Each row is a point on a tangle of strands that fork, close into loops and nearly touch. The rows are in no order.
Points whose rows are less than 74.4 apart are linked; no others are. Some points are linked to none.
<855>: [  1  18  -4   3  -8 -18 -34  22  -1  -8  21  -8   4  -3   6   5   5  14
  -6  -3 -13   5  -5  15 -18  -2  -4  -4  -8   0   7  -3 -31  14   8   0
  12   1  20   1   3  30 -16  -1 -10   1  24   5   3   3   4  12 -13  -3
  -1  -3]
<783>: [ 12 -13   7  -9 -13   5 -12  -4 -15  18 -18  -7  10   8 -10 -10   8   5
  14   9 -19  14   2 -26 -15   0   1  -4 -11  21   7 -11   6  -3  11   4
  16   6   2  -4  19  27  13 -15   9  -2  19 -16  11  -1   2  29   9 -19
  18  17]
<416>: [ -2  -6   8  -6   3  -4   7   0   6  15 -12  -8  -8  -6   3  11  -2  -1
  22  20 -14  -8 -21 -25   6   1 -27  -2 -15   6  -1  11   1  -2  22 -17
  20  -8  -8 -18  -4 -17  15 -16   8  22 -22 -12 -18  -2  30   4 -16   3
   4  13]
<530>: [ -2 -10  -3 -17  13  -4  -3   2  12  10   7   3 -12  -7 -10   6  -2 -17
  43  14  -3   5 -16 -18   4   1 -10   3   0  12   1  29   2  15  12  -9
  28  -3  -1 -11  -2   8   9  -5  10   1 -18  -2  -1   3  29   1  14  13
  15  11]
<202>: [ 18  -3  -4  -7  11   7 -21 -10   3  -3   7   7  -9  20  14   1  -3 -13
  -9  -7   8  -5  11  28  -5   4  22   2   7  20  15 -10  -7  10 -14  -6
  -9   1  13  14  -5  24   4   8  -1   4  19  12   6   4 -33   8  11  -2
  -9 -17]
<982>: [  8 -18 -15 -20   9   6  10  -7  -9  20  -5  -4   6  10 -31  -6 -17  -3
   4   4   2   2   3  -2   0  -1  19 -11 -10   0   1  -2  40 -17   3 -11
  11   6  -5  -8 -11 -27   0  -3  -3  12 -25 -17  10   0  10  -4  20  -4
  18   1]
<560>: [  4  -6  -8 -13   4  -4   9   4  -1  14  -7  -1   2  -2 -11   4 -10  -4
   8  16 -13  -7  -7 -12   6   3  -5  -8 -12   0  -3   6  21  -9  19 -12
  19  -2  -5 -12 -12 -18   6  -9   0  14 -25 -11  -3   1  23  -7   1   1
  17   8]
<541>: [-11 -30  14  23  15   7 -18  -9  -4   0  -4 -10   1  -2   5 -24  -6 -11
   6  -2  -4  17  23   5  -6  -2   5  10  -5  10  -8  12 -15  -9 -26   8
  -7   1 -11   9  16  27 -21   5  13 -12  13   8  16  12   1   7  15  19
  14  11]
<375>: [ 15   6 -15  -9   6   1   2   5   7  -7  24  12 -15   9  -9  12  -2 -16
  23  -4   8  -3  -5  13  -1   2   8   1  18   4   6   0   1  21   7   0
  11  -6   4   3 -13  10   3  -2  11  -1  -4  -7   0 -12 -16  -6  24   0
   4  -7]
<378>: [ -1 -18   9  10  -6   3 -17   2 -17   7 -22 -11  18  -5  -2 -24   3  10
 -13   1 -19  15  12 -19 -10  -7   4  -8 -18  10   4 -12  -1 -19  -5   5
   2  11  -2  -3  22  28  -1 -14  -2  -4  19 -10   8   6   6  20  -8 -14
  12  15]
<653>: [ -3   5  12 -23   9  -2   5   4   5  -7  17  -4 -14   5   4  19   9  -9
   6   6   4 -14  17   7  11   8  18  -1  13   1   7   2  19   6  12 -20
  13  -6   2   4  -5  -7   4  -3  10   4 -18   0 -14  -6   1 -26  13  11
 -14   7]
<162>: [  1  -1  10  -1 -26   2   0   0  -2   8  -6 -10   6  -5   7  -6   0  23
   4   6  -2   7  -7 -22 -10  -2  -5   0 -11  -5  -3 -12 -11  -1  25   2
   4   5   5   0  19   9  10  -1  -4   0  13  -5  -2  -1   3  15 -15 -22
  -5   7]
<736>: [ -6  22 -17  12  11 -16 -10  29  -9 -13  15   2  16   4 -13   6  -4  -7
  -6  -4 -17   5  -2  17   6  -3  -2  -1  -1  -4  -5 -11  -4  -2  -5   2
  15   8  -8 -10 -12  -3 -19  -6  -9  -1 -11  -5   5  -6   3  -9   4 -11
  24   0]
<329>: [-21   7   2   0  -2  -3   9  -3   0  -6  17  -6   5   3  -7  21 -15   8
   6  -4   6   3 -11  -6  23   1 -11  22   6 -25  -9 -16  -4  -8   4 -22
   8  11  -8   0   2 -32   1   3  -9   1 -15  -1   2 -12  -7 -15 -15 -11
 -10   3]
<135>: [  7   6 -12 -16   2  -3  36  13  -5  -8 -22  16   5 -17   3  -2   5  -4
 -22   9  -3 -29  -5   9   9   3 -10 -23  -3  -1   3  26  36   4   3  14
 -11 -15   3  -1  -9 -27   0   4   9   7 -17  -4 -15   3  25 -22  -7  15
  -3 -13]
<81>: [  4   4  -6   0  10   1  21   4   0  -7   3   5   7   8  -9   6  -2 -19
 -13  -5   6  -5   5  11  15  -1  10  -3  13   2  -1  -3  29  -7 -16   1
  -6  -1  -4   1 -12 -24   1   6   0   7 -20 -10  -2  -4 -10 -14  15   1
   3  -8]
<176>: [ 18 -22  12 -27 -10  16   0 -18  -5  18  -9  -1 -12   6  -6 -16  -6   0
   8  10  12  -4  20   4 -27  -2  31 -13 -15  15   7 -12  16   3  12   4
   4   3  12  -5   9  21  -7  -2  12  -3  13  -6  10   5  -9   8   9  -4
  -3   8]
<812>: [  2  25 -10   5  -6 -15 -36  20 -15  -4   9   0  20  16   5  10   4  14
 -12  -5 -16  10 -10  13  -1  -2 -10   3   6   4   8 -14 -29   9  -4  -8
  12   6  14   6   5  17   3  -8 -16   0  23   5   5  -2 -19  15  -8 -27
   8  -6]
<955>: [ 10  18   1  -8 -10   1   3   7  -8   8 -10  -1  -5   0   9   0  26   3
   7  13 -17   2 -17 -18  -6   2 -14 -17  -8  27   1  13 -14  18  14  10
  11   0  -1  -1  -4  21  20  -4  -2   2   8   0 -16   2  11  26  -1  -5
  20  10]
<971>: [  3  32 -11   8   0  -9 -23  17 -20  -6   8   4  24  29   0  17   6   4
   2  -7 -14  12 -11   4   7   0 -15   9  19   8   1 -16 -25  12  -6  -5
  14  11  -7   3  -1   1  14 -13 -10  -2  12   4   1 -12 -26  11   4 -30
  20  -7]
<954>: [  6 -30   5   1   3  18   7 -20  -8  11  -7   4   0   2 -21 -21 -12  -9
   3 -11  10  12  16  12 -10  -9  22  -6 -10  11   1   7  16 -11 -23   6
 -14  18   4   1   1   5 -11   9  12   1   0 -12  17   8  -7  14  22   3
  10   3]
<505>: [ 13  -5   4 -17  -6   2   7 -14  22  19  -4   8 -22  -5  -2   9  -3  -8
  37  18   1  -1 -20 -24  -3   4 -20   5  -4  12   5  23   5  13  22  -6
  18 -13   8  -9  -5  -4  17  -6  14  10 -13  -7  -9   3  22  12   5   8
   3  10]
<732>: [  6  14  -7   3 -20  -4  13  10   1   4   1   2   0  -5   1  -4  -3  17
 -13   5   1  -3 -10  -8 -10  -3  -6  -4 -12 -10  -2   0 -11   2  16  13
  -6   9  10  -2  -4   1  -1  -2  -1   4   3  -6  -5   2   3  10 -11 -16
   4  -3]
<377>: [-15 -22  10  18  22   6 -12  -5  -3 -11   3 -11  13   1   6 -10 -11  -9
 -11 -10   0  12  22  19   0  -2  22   9  -1  -1  -3 -12  -5 -16 -30  -1
 -16   5 -12   7  12   4 -24  14   1  -6   1  13  15   7 -13  -8   5   8
  -3   2]
<1026>: [ 13  -7  10 -21   1   9  29   0  -3   4 -19   3  -8 -10   5  -6   5   8
 -17  14  -5 -25  12   7  -7   4  14 -20 -11   4   3  11  26  -1  13   6
  -6  -9   6  -5  -7  -8  -3   2   7  -4 -11  -3 -16   4  17 -16  -7  12
  -6   8]
<164>: [-28  11  13  27 -16  -4 -19   1 -16 -14   2 -14  27 -11  25   1  12  19
   1   0   2  11  -8  -5   3  -2 -25   9  -2 -14 -19 -22 -32  -1  14  -8
   4  -4 -11   1  24   4   7  -2 -18 -11  11  21  -7  -9   2   2 -30  -7
 -25   7]
<250>: [ 11  27 -16   9  -4 -10 -17  10  -3  -4  13   7   6  17 -10  18   8   1
  21  -2  -6  11 -16  -8   8  -2 -21  11  23  -1  -5  -2 -22  22   7   1
  12   2  -9   6 -11  -1  19  -8  -4  -1   3  -2   0 -19 -10  10  15 -15
  25  -4]
<823>: [ 12  17 -16 -13   2 -11 -10  18   9  -9  31   6  -6   3 -19  23   1 -10
  40  -1  -1   0 -15   2  -3   5  -9   6  23   0   0   0 -10  30  17  -8
  32  -4   0  -4  -8   5   6  -4   5  -4  -2  -5   5 -23   0   2  20   0
  13  -2]
<441>: [ -9   6 -10  26   0 -11  -9  14  13 -11  10   3 -10  -4   2  -3  -2   4
 -20 -19  -3  -1 -11  15  -2  -7 -14   9   1 -19   3  12 -22  -6 -16  22
 -22   3  17  11 -18   8 -16   3  -6  -4  17   6   5  10  -5   3 -13   3
  -3 -15]
<215>: [  8  14 -18 -22   4  -7   7   4  -1   8   5   2  -5  15 -11  22  -2 -21
   8  10   9 -14  -9  -3  19   5  -8   2  13   5   1  -6  36  -1   9 -17
  21  -6  -3   4 -18 -40  18 -10   1  23 -29 -15  -7  -6 -10 -13  17  -1
   7 -14]
<929>: [  0 -27 -16  -5  19   5  11  -4  -7  10  -6   0  12 -11 -27 -14 -23  -5
  -2  -3   0   2   9   2   0  -5  12 -18  -7 -13  -2  20  40 -21  -3  -7
  -3  -1  -6  -9 -11 -25 -10   2   3   2 -31 -13  10  -2  26 -17   9   9
   9   3]
<825>: [  1  -4   6   2  16   1  22  10   2 -12 -14   5  21   1  -4  -6   2 -18
 -30 -12  -5  -4  13  15   9  -1  15 -14   5   5  -4   8  25 -11 -27   6
 -23  -4   0  -7  -9 -23 -10  11   0   6 -16  -6  -4  -2   0 -15   6   8
   0  -3]
<645>: [ 23 -12   1  -5  -7   3 -28 -18   3  10 -13  12  -7  12  13 -12   4  -9
 -13   0   1   1  10  10 -14  -1   9  -1  -4  25  16   2 -10   8 -12   3
  -9   4  20  12   7  38   6   3   1   2  33  11   8  12 -16  29   3   1
  -1  -8]
<1029>: [  8 -13   7 -10 -17   4  -7  -9  -5  25 -17 -11   3  13 -10   1  -1   9
  26   6 -13  16 -11 -33  -5  -2 -12   9  -9  14   2  -6   8  -3  22  -6
  21   0   2  -5   9   3  22 -12   5   9   6 -20  11  -2   9  28   9 -21
  14  18]
<464>: [-17  15 -14   9  26 -16  -4  29 -13 -25  18   1  12 -15 -17   3  -1  -2
  -5  -6 -21  -6   2  22   5  -3  -2 -10  -1 -17   1   5   8  -2  -2   3
  14  -4 -12 -19 -12  -5 -33  -2  -4 -10 -17   1  -1  -8  24 -32  -8   8
  11   1]
<276>: [-35 -16   7  10  30   3   8   4   4  -4   6  -3 -12 -17   1   5 -10  -6
  18  -1 -11 -11   2 -12  20  -3 -24  16  -2 -24  -4  22 -12 -14  -9 -11
  -3 -17 -18  -6   7 -10 -17  -9  11  -3  -8  -2   8  -5  40 -21 -11  29
  -8  16]
<330>: [ 16 -22  21 -23  -5  15   9 -13  -3  12 -17  -5 -12  -6   6 -17   3   8
  -8  12   5 -17  24   6 -21  -1  30 -19 -18   9   2  -9  24  -4  17   3
  -7  -3   6  -7   2   8  -3   0   6  -5   3   0  -3   4   4  -5  -5   7
 -10  13]
<876>: [-10  -9  12   7   3   2  -3   4   9   8   2 -11   2 -15  -5 -15   3   9
  22   4  -9  16  -3 -21 -12  -2 -10  -5 -14   1 -11  29 -16  -2  13  13
  11  -1  -1  -6  10  24  -6 -12   9 -11  11  -6   4   8  40  10   2  10
   7  16]
<647>: [-15   5   2  12   5  -1   8  16   0   1  -7  -4   7 -24   4 -15  10  14
 -10   2 -18  -1  -3  -5  -8  -1  -7 -14 -22  -6  -7  27 -21  -6   3  18
  -9   4  -3  -9   0  19 -13 -10   0  -7  12   0  -7  10  38   5 -15   9
   2   6]
<643>: [ -5   9   2  28  -7  -3 -20  -9 -10   0 -24   1  17  10  18  -8   9   9
 -15 -10   3  18  -8 -11   8  -7 -16  14  15   0  -6  -2 -27  -7 -29   3
 -16   6  -6  19  13   6   9   2 -11  -7  20  19  -1  10 -20  16  -8 -19
   5  -1]
<699>: [ -6  14  -5   3   6  -6  32  11   1 -13 -17  19  11 -14   7   8   9 -18
 -22   2  -8 -21  -8  -4  24   5 -24 -14   6   6  -8  27  18   2 -12  16
 -14 -10  -9  -2 -12 -26   0   6  -2  10 -15  -2 -12   0  17 -12 -11  20
   5 -10]
<644>: [  0   5 -12  16   5  -4  -9  10  -5  -1   8   4   6  12  -4  -2  -6  -7
   1  -7  -8  11  -1   7   4  -5   1   5   4   5  -1  -1 -10   1 -17   6
  -1  10  -4   5  -5  10  -9  -2   0  -2   2  -2   9   3 -10   8  17 -11
  23  -1]
<809>: [ 10 -10   9 -10  16  11  -3  -6   2  -3   2   0  -5  10   9  -7   5 -20
  -3  -3   9  -5  24  30 -11   2  38  -9   6  19  10  -2  11   4 -14  -4
  -8   0  10   8  -8  21  -4   6  13   1   0   5   3   7 -18  -3  19  12
 -10  -2]
<363>: [  2 -19  24 -18   3  12  16 -15   1  15 -36  -3  -1   4  -8  -2  13  -9
 -18   6 -11  -3  18  -7   4   5   7  -7 -13  27  -2  -2  39 -24  -4  -6
  -8  -4  -5 -12 -12 -37  17   0  -5   9 -12 -10  -3   8   1   1   2   8
   4  20]
<997>: [-22   5  -4   5  13  -6   9  13  -7 -11  12   0  13 -16 -12   9 -17  15
 -14  -4 -20  -6   9   1   6   1  -5   0  -6 -31  -2   1  12 -18  11  -9
   1  -6 -16 -17  -5 -25 -22  -2  -9  -5 -15  -9   1 -14  30 -34 -21   4
  -3   6]
<569>: [  4  16 -28  24  11 -12   1  33   1 -12   1  13   2  -2 -10  -6  -3 -29
 -20 -19  -5  -2 -14  23  13  -6 -18  -8  12  -6  -6   6  12  -1 -27  18
  -7   1   5  -5 -23 -11  -6   2 -11   5 -11  -3   2   3  -5  -3   5  -2
  21 -22]
<95>: [-12 -24   5  27   9   2 -11  -2  10  -4   7  -5 -12 -12   4 -20  -9  -8
   3 -11   2   6  10  11 -13  -2   3   6  -2  -6   1  22 -18  -5 -22  19
 -22  -4   5   7   3  25 -24   8  16 -12  15  10  17  14   4   4   4  26
  -2   1]
<269>: [  1  23  -6 -14 -10   0   5   5  -8  -4   4   3   5  18   6  10  -5   7
 -13  -3  12  -6  -4  13   1   6  12   0   3   3   2 -27  -4   2  -2  -8
  -1  10   6   1  -2  -9   6  -2 -14  -1   2   7  -8  -2 -35  -3  -7 -25
  -4 -14]
<1004>: [-10 -12   9  -9   6  -3 -14  -5   8 -13  32 -15  -7  -3   1   8  -7   6
  14  -5  14   0  22  21 -14   3  37  10   4 -17   6 -24   3   6  12 -12
   8  -6  -2   0   9   8 -21  11   8  -6  -6   8   6  -9 -11 -32   3  10
 -33   0]
<96>: [ 18  10 -22  -9  -3  -1  19  -1   2   4 -12  21  -5  -5  -5   1   9 -16
   1  15   2 -11 -13  -1  10   3 -14  -9   5  15  -1  14  23   9   5  12
   2  -7   1   5 -22 -15  17   0  -1  10 -19  -9  -9   5  -3   4  13   6
  19 -12]
<178>: [-33 -16  16  15  17   4  -2 -12   3 -15  11 -10   6  -9  15   7  -6   4
  -2  -3   2   2  18   2  14   5   7  23  -2 -26 -12 -18  -7 -22  -7 -16
 -12  -5 -23   1  17 -17 -15  10  -9 -13  -5  17  10  -6   1 -30 -16  14
 -32   5]
<494>: [  1  -4  12  17 -13  -2  -8  -5   6  -2 -12  -3   3 -12  32 -15  14  10
 -20   4   0  -3   3  -6  -9  -1  -8  -6 -17   5  -2  -3 -23   0   3   9
 -17   1  -1   2  16  26   4   2  -7  -1  22  17  -7   9  12  19 -28   3
 -18  -3]
<910>: [ 14 -14  13 -16 -11   1 -15  -1   1  11  -1  -7  -5 -11  -1 -19  -9   8
  11   9  -1   1  16   0 -32   1  22 -20 -21  15   7  -3  -2   8  17   6
  12  -1  15 -11  19  39 -12  -8  10  -5  22  -1   6   4  11  12  -4  -2
   0   9]
<189>: [ -3 -13  10 -16  12   2   4  -5  10 -13  28 -11 -16  -1   0   9   0  -9
  16  -5  13  -9  21  17  -2   4  30   0  16 -13  14  -3  17   7   9 -12
   8 -14   8   7  -1   6  -9   7  22  -5 -14   0   0  -8  -2 -36  13  19
 -29   5]
<400>: [ -5  14 -13  -6   2 -11   1   6   0   0  16   2   3  12 -13  26 -11 -15
   8   3   7  -8 -12  -8  26   2 -17  15  14 -11  -5 -11  18  -1   6 -21
  18   6  -9   2 -12 -39  10  -6  -5  17 -26 -10  -4 -15  -6 -13  -1  -6
   9 -10]
<452>: [ -3   0   8   2  -9   6  10  -4  -4  -1 -16   4  14   5   9  -7  -3   4
 -24  -5   5   1   5   1   2   3  10  -2 -10   5  -4 -18  -1 -13 -15  -1
 -15  13  -2   2   7  -9   0   7 -13  -2   2  10  -1   7 -19   5 -14 -16
  -7  -4]
<512>: [ 13  19 -28   4 -14  -9  19  21   5  -1  -1   7 -10  -5  -7  -7 -10  11
 -28  -3  14 -18 -17  11  -8  -6  -9  -9 -11 -17   0   5   5   0   4  20
 -11   4  18  -6 -20  -9  -9  -3  -5   7  -1 -10  -8   6   1   2 -12 -10
   2 -19]
<64>: [ 19   8 -17 -25   3   5  13  -5  -7  18 -14   9  -1  18 -12   7  11 -20
   4  17  -1  -8  -2   5   7   7   4  -6   7  25   3  -2  37   1   7  -2
  15  -6  -1  -3 -23 -26  23  -7  -1  13 -20 -12  -2   6 -12   5  30   2
  18  -7]
<704>: [ -4  -7 -10  17   5  -5 -14   6  -4   6  11  -2   4   5 -14  -8  -8  -8
  26  -4  -7  22  -4  -8   0  -7  -4  10   7  -1  -9  15  -9   1  -7   6
   9   5  -5   3   0  14  -8  -7  11 -10   1  -3  17   3   8  10  31   1
  31   6]
<72>: [-32   3   9  26  -2  -2  -6  -4  -5 -15   7  -7  17  -9  16   0   0  16
  -2  -3  -2   9   0  -3  11   0 -16  20  -5 -28 -18 -17 -28 -13  -2  -6
  -6   1 -16   3  20 -10 -11   7 -14 -15   4  17   6  -4  -2 -11 -25  -1
 -25   5]
<320>: [ 21   7 -17 -18  10   3  -7   8   0  -4  23   5 -14  20  -5   8  -9  -8
   8  -9   9  -5   1  31 -12   2  19  -2  11   7  14 -10   0  21  -1  -3
   8  -3  16   2 -12  20  -3  -7   4   3   8  -7   3  -5 -29  -2  21 -11
  -5 -15]
<373>: [  0   0 -13  13   7   0   5   3   7 -14   9   6 -13   4   0  -5 -11  -4
 -24 -26  13  -3  -5  30   5  -6   4   1   7  -9  10  -4  -2  -2 -28   8
 -23   3  15   9 -13   0 -11  17 -10   3   4   2   6   7 -24  -4  -6  -5
 -12 -18]
<743>: [ 17   1  -2 -21 -27   8   8 -14   3  23 -11  -2  -7  11 -11   3  -5  20
  17   8   6   5 -16 -24  -8  -2  -8   8  -3   2   2  -8   4   8  27   2
  12   4   7  -1   5  -6  19  -1   0   8   6 -13   4  -5  -3  24   7 -20
   9   2]
<523>: [  4  19  10   2 -22 -12 -26  11   3 -10  20 -12   0 -13  23   7  13  17
   2   3   0   0  -8   3 -25  -3 -10  -5  -4   0   4 -12 -37  26  19  -2
   6  -6  11  -4  18  26   2   6 -10   0  26  16 -12  -7   9  15 -24   3
 -20  -5]
<1025>: [-26 -19   2   5  27   3  11   0   0  -5   8  -1   2 -14  -7   9 -21   2
  -4 -10 -11  -8  12  -2  12  -4  -2   4   2 -31   4  10  18 -22  -3 -16
 -10 -14 -16  -7   0 -29 -21  -6   6  -1 -19  -6   8 -11  32 -35 -13  18
 -13   9]
<366>: [ -7  -7  -5   1   5  -9  -9  11   8   7  11  -3   2 -12 -18  -8  -5  -6
  34   5  -2  17 -10 -16  -7  -4  -8   0  -3   0  -8  31  -8   6  12   8
  21   3   1 -10   0  16   0  -8  11 -11  -5  -1  13   5  32   5  19  12
  20  10]
<612>: [ 18 -16  -2 -22  -4  17  30 -19  -7  17 -25   3  -4   6 -19  -7   2  -2
 -13  10  14  -6   3   6  -4  -4  11 -10 -12  10   3  -2  39  -9  -4   6
  -8   5   3  -4 -12 -30   5   8  -1   8 -12 -18   4   5  -3   7  14   3
   9   2]
<752>: [ 14  13 -10  -2  -7  -1   3  -2  -5  11 -12  12   3   8  -2   2  17  -8
  11  11 -15   7 -13 -15   5   1 -15  -5   1  23  -1  12   0  10   8   8
   9   2  -6   1 -14   5  21  -8  -1   2  -6  -4  -4   4   3  23  17  -3
  33   3]
<149>: [ -5  -9  12  14 -16  -3 -18   4  -3   3  -3 -14  14 -12  10 -18   3  20
  -6   3  -7  13   4 -14 -16  -6  -1  -3 -17  -6  -1 -10 -18  -8  11   5
   1   3   3  -4  26  24  -6  -7  -2  -3  21  -2   1   4  14  14 -17 -13
  -9   6]
<907>: [  0 -24   6  16   3   2 -27  -6 -13  14 -13  -5  13   4  -8 -25  -8  -4
  -9  -4 -12  21  17  -1 -10  -8   9   1 -10  13   7   5  -6 -13 -26   4
   2  13   4   4  19  33 -13  -8  11  -6  23  -4  16  13  -4  21  10  -2
  18   7]
<70>: [ 25  -3   1   5 -17   4 -23 -24  18   5 -12  12 -15   4  12 -13   4   5
  -9  -5  14   5  -2  -4 -15  -5   1   5   1   7  12   7 -20  10  -9  12
 -21   1  19  18   3  27   8   8   3   1  33  14  -2  10 -12  23  -5  -4
  -8 -17]
<719>: [ 16  15  15 -26 -12   5  10 -10   1   9  -5   0 -19   7  20  14  23   1
   4  21   1 -18   3  -8  -3  11   3  -9   0  28   2  -9   1  19  21  -2
   4  -9   4   3  -8   6  26  -3  -2  -1   2   5 -20  -1 -16   8  -3   5
   0   4]
<371>: [-25 -12   9   8  12   0  -7  -8   2 -19  28 -12  -1  -6   2  10  -7   6
   6  -7   8   3  13  15   4   3  22  19   4 -28   1 -26  -1 -10  -2 -12
  -1  -1 -12   2  11 -10 -24  17  -1 -10  -7  15  10  -7 -14 -35 -10   9
 -32   0]
<764>: [  2   9  -5  24  -5  -1 -27 -18 -19   5 -18  -2  10  14  -3  -3   5  18
   8 -13   7  26 -17 -12  13  -6  -8  22  30  -7  -1  -2 -26  -1 -34  -3
 -12   7  -9  18  18   6  11   0  -6  -5  28  16   2  10 -25  13  10 -25
  12  -8]
<552>: [  5  21  -3 -20   4   7  19   3  -7  -4   3  -4  -2  27  -7   9   3  -1
 -16  -6  23  -6   4  17   7   6  23  -1  16   4   5 -22  25  -4 -13  -9
  -3   8   5   1  -2 -31  11  -1 -10   3 -14  -6  -7  -2 -35 -15  20 -14
 -13 -18]
<592>: [ -3 -10  21 -18  11   9   3  -7   2  12 -17  -8  -8  13  -3   5  10  -8
  -4   7 -11  -5  21  -8   7   9  19   0  -2  21   4  -3  33 -19   4 -24
   7  -1  -4  -9  -6 -25  18 -11   0  12 -18  -4  -5   7  -3  -8  14   6
  -1  18]
<656>: [-10   2   4  -5  -9   6   4 -19   6  -2  11  -1  -4   8  -2  14  -9  11
  15  -8  15  11 -11 -12  14   4  -1  19  11 -16  -5 -16 -12   2   1 -17
  -1  10  -6  13  11 -13   7  10  -4  -6  -4   8   1  -6 -21   0  -3 -15
 -12  -4]
<973>: [ -8  -6  17   3   1   6  19   1  -1  -6 -23   1  23   5   1  -8  -1  -5
 -35  -9  -2   2   9   1   7   3  12  -7  -7   7 -11  -5  12 -19 -25   2
 -26   6  -8  -9   1 -28  -5  13 -16   1  -9   1  -1   2 -10  -5  -7  -6
   0   0]
<354>: [-15   9   5  32 -13  -8 -25  -7 -19  -6 -18  -8  26  -1  29  -6  16  13
 -14  -6   6  16 -14 -13   3  -6 -21   8   8  -5 -11 -14 -29  -7  -9  -3
  -4  -4  -7  11  26  15  14  -3 -14  -8  23  22  -7   3  -8  13 -22 -17
 -11   5]
<828>: [-19 -13  26   8  -3  11  17 -17  10   5 -17   1  -1  -6  27   5   5   7
  -5   9  -1 -12   7 -20  17   8 -17   8 -11  -1 -13   0  -5 -12   4 -12
 -16  -6 -11   1   9 -15  16  -1 -10   1  -6   1  -8   0  11  -4 -31  12
 -27   7]
<833>: [  6  -8   6  15  -3   5  -3 -12  21  -7   7   8 -19  -9  17  -7   2  -7
   2  -3   9  -2   3   0 -10   4   2   4   5  -1   6  12 -21  13  -6  14
 -22  -5   4  11  -2  22  -5  12  11  -6  13  11   0   3  -5   5  -2  17
 -12  -4]
<281>: [ 15  13 -19 -11 -19  -6  12   8  24  -9  22   9 -26 -12 -16  10  -7   6
  17  -4  25 -11 -19  -6 -10  -2 -12   1  14 -23   8   4  -4  21  25  15
  11 -10  16  -3 -12  -1  -1   0   7   2   4 -10  -6 -15  -1  -6  -1   0
  -7 -13]
<867>: [ 13   7 -26  -6 -12  -6  19  14  11  -7  14   9 -25 -11 -10  -6  -9   4
  -3  -4  23 -16 -15  11 -14  -6  -2  -9   3 -23  10   8   8  14  14  18
  -1  -7  21  -6 -16   4 -13  -2   9   1  -2 -10  -6   0   2 -11  -2  -1
  -8 -16]
<841>: [ 16  30   2 -16 -17  -2   6   6  -1   1   4   1 -15  -4  18  11  22   9
   2  15  -4 -16 -15  -9  -6   6 -13 -21  -2  18  -1   6 -22  31  19   7
   4  -5   7   0  -5  15  19   3  -4   0   8   7 -30  -7   0  14 -17   1
   6   1]
<507>: [ -8   2   4  12 -14   3 -15 -31  -7   3  -9  -6   7   6  -3   4   0  23
  21 -14  14  28 -18 -20  11   2  -6  19  21 -14  -8 -14 -21   0  -8 -14
  -1   6 -11  19  29   3   9   6  -3  -9  17  16   3   2 -19  12   2 -23
 -10  -3]
<213>: [-11   3  25 -13   9   5  -5  -2   4   5   0 -10  -9  16  10  16  14 -10
   5   7  -5  -4  20 -12  15  14  15   7   5  18  -1 -11  10  -7   8 -28
  13   2  -9  -2   0 -12  20 -10  -6   8 -12   4  -7   2 -12  -8  12   5
  -7  14]
<635>: [  8 -27  15  -8  12  20  13 -24   4   3  -4  -3  -4   3  -2 -13   3 -12
  -1  -6  19   1  29  20  -9  -4  37  -4   3   6   6  -2  25  -8 -15  -4
 -17   5   6   8  -1   1  -4  16  15   2  -6  -3   7   3 -14  -7  17  17
 -18   4]
<193>: [ 16  12 -16 -20 -26  -1  10   1  20   7  11  -3 -17  -5 -21  11 -17  20
  22  -1  24  -1 -20 -16 -13  -3  -9   7   6 -21   1  -3  -2  15  30   8
  18   0  13  -5  -1 -10   5   2   3   4  -1 -17   2 -13   3  10   8 -12
  -1 -12]
<428>: [ 12  19 -17   8  -8  -5  21   0  10  -5 -10  24  -8 -12   2   6  13 -10
  -8   7   1 -14 -15 -12  14   0 -29  -9   9   6  -3  27   1  11   1  22
 -12  -5  -1   7 -22 -11  17  -1   0   6  -9   0 -18   0   1   5  -3  10
  15 -14]
<853>: [-19  -8  -3  20  10  -2  -3  -1   0 -16   7  -2   3  -2   2  -6 -14   4
 -22 -21   6   6  -1  25   4  -1  11   9  -3 -16   3 -14  -9 -14 -33   5
 -24   7   1   6   7  -8 -27  22 -11  -5   1  15  13  11 -18  -9 -12  -2
 -20 -10]
<448>: [ -1   0  11  15  -9  -1  -3 -17  10 -11  -5   6  -2  -3  37  -1  10   0
 -14   4  12  -7   5   2   0   4  -4   4  -2   5  -4  -8 -25   7  -3   4
 -23   0  -7   8   8  13  11  11  -6  -5  10  31 -10   1 -11   4 -25  11
 -22  -9]
<131>: [-22   0   4  13  17  -4   8  10   0 -15  17  -1  -6 -14   2   6   3  -6
   8   1 -11  -5   3   0  15   3 -14   8   2 -18  -5  13 -14  -1  -4   3
   0  -8 -14  -1   0   3 -19   3   4 -12  -4   2   4  -6  20 -17  -6  21
  -2  13]
<727>: [-20  13   3  14  10  -2  17  14  -2  -9   0   4   3 -21  10   1   7   6
 -14   1 -17 -12   4  -3  10   4 -14  -6 -10 -12  -7  18 -17  -3  -3  11
  -9  -3 -13  -8  -2   2 -13   0  -3  -7   1  -1  -7  -3  30 -12 -20  17
  -5   5]

How many points has the smallest loop of links through each point below? Write - if it is on no loop.
<732> -> 7
<907> -> 8
<366> -> 12
<81> -> 6
<149> -> 6

A piece is all that can be reached along the links. How many separate loops has the piece of each point below (a circle has one, a figure eight two, a Y none), and how many tips (points with one link)?
<149> -> loops 3, tips 3
<464> -> loops 1, tips 3
<552> -> loops 1, tips 0
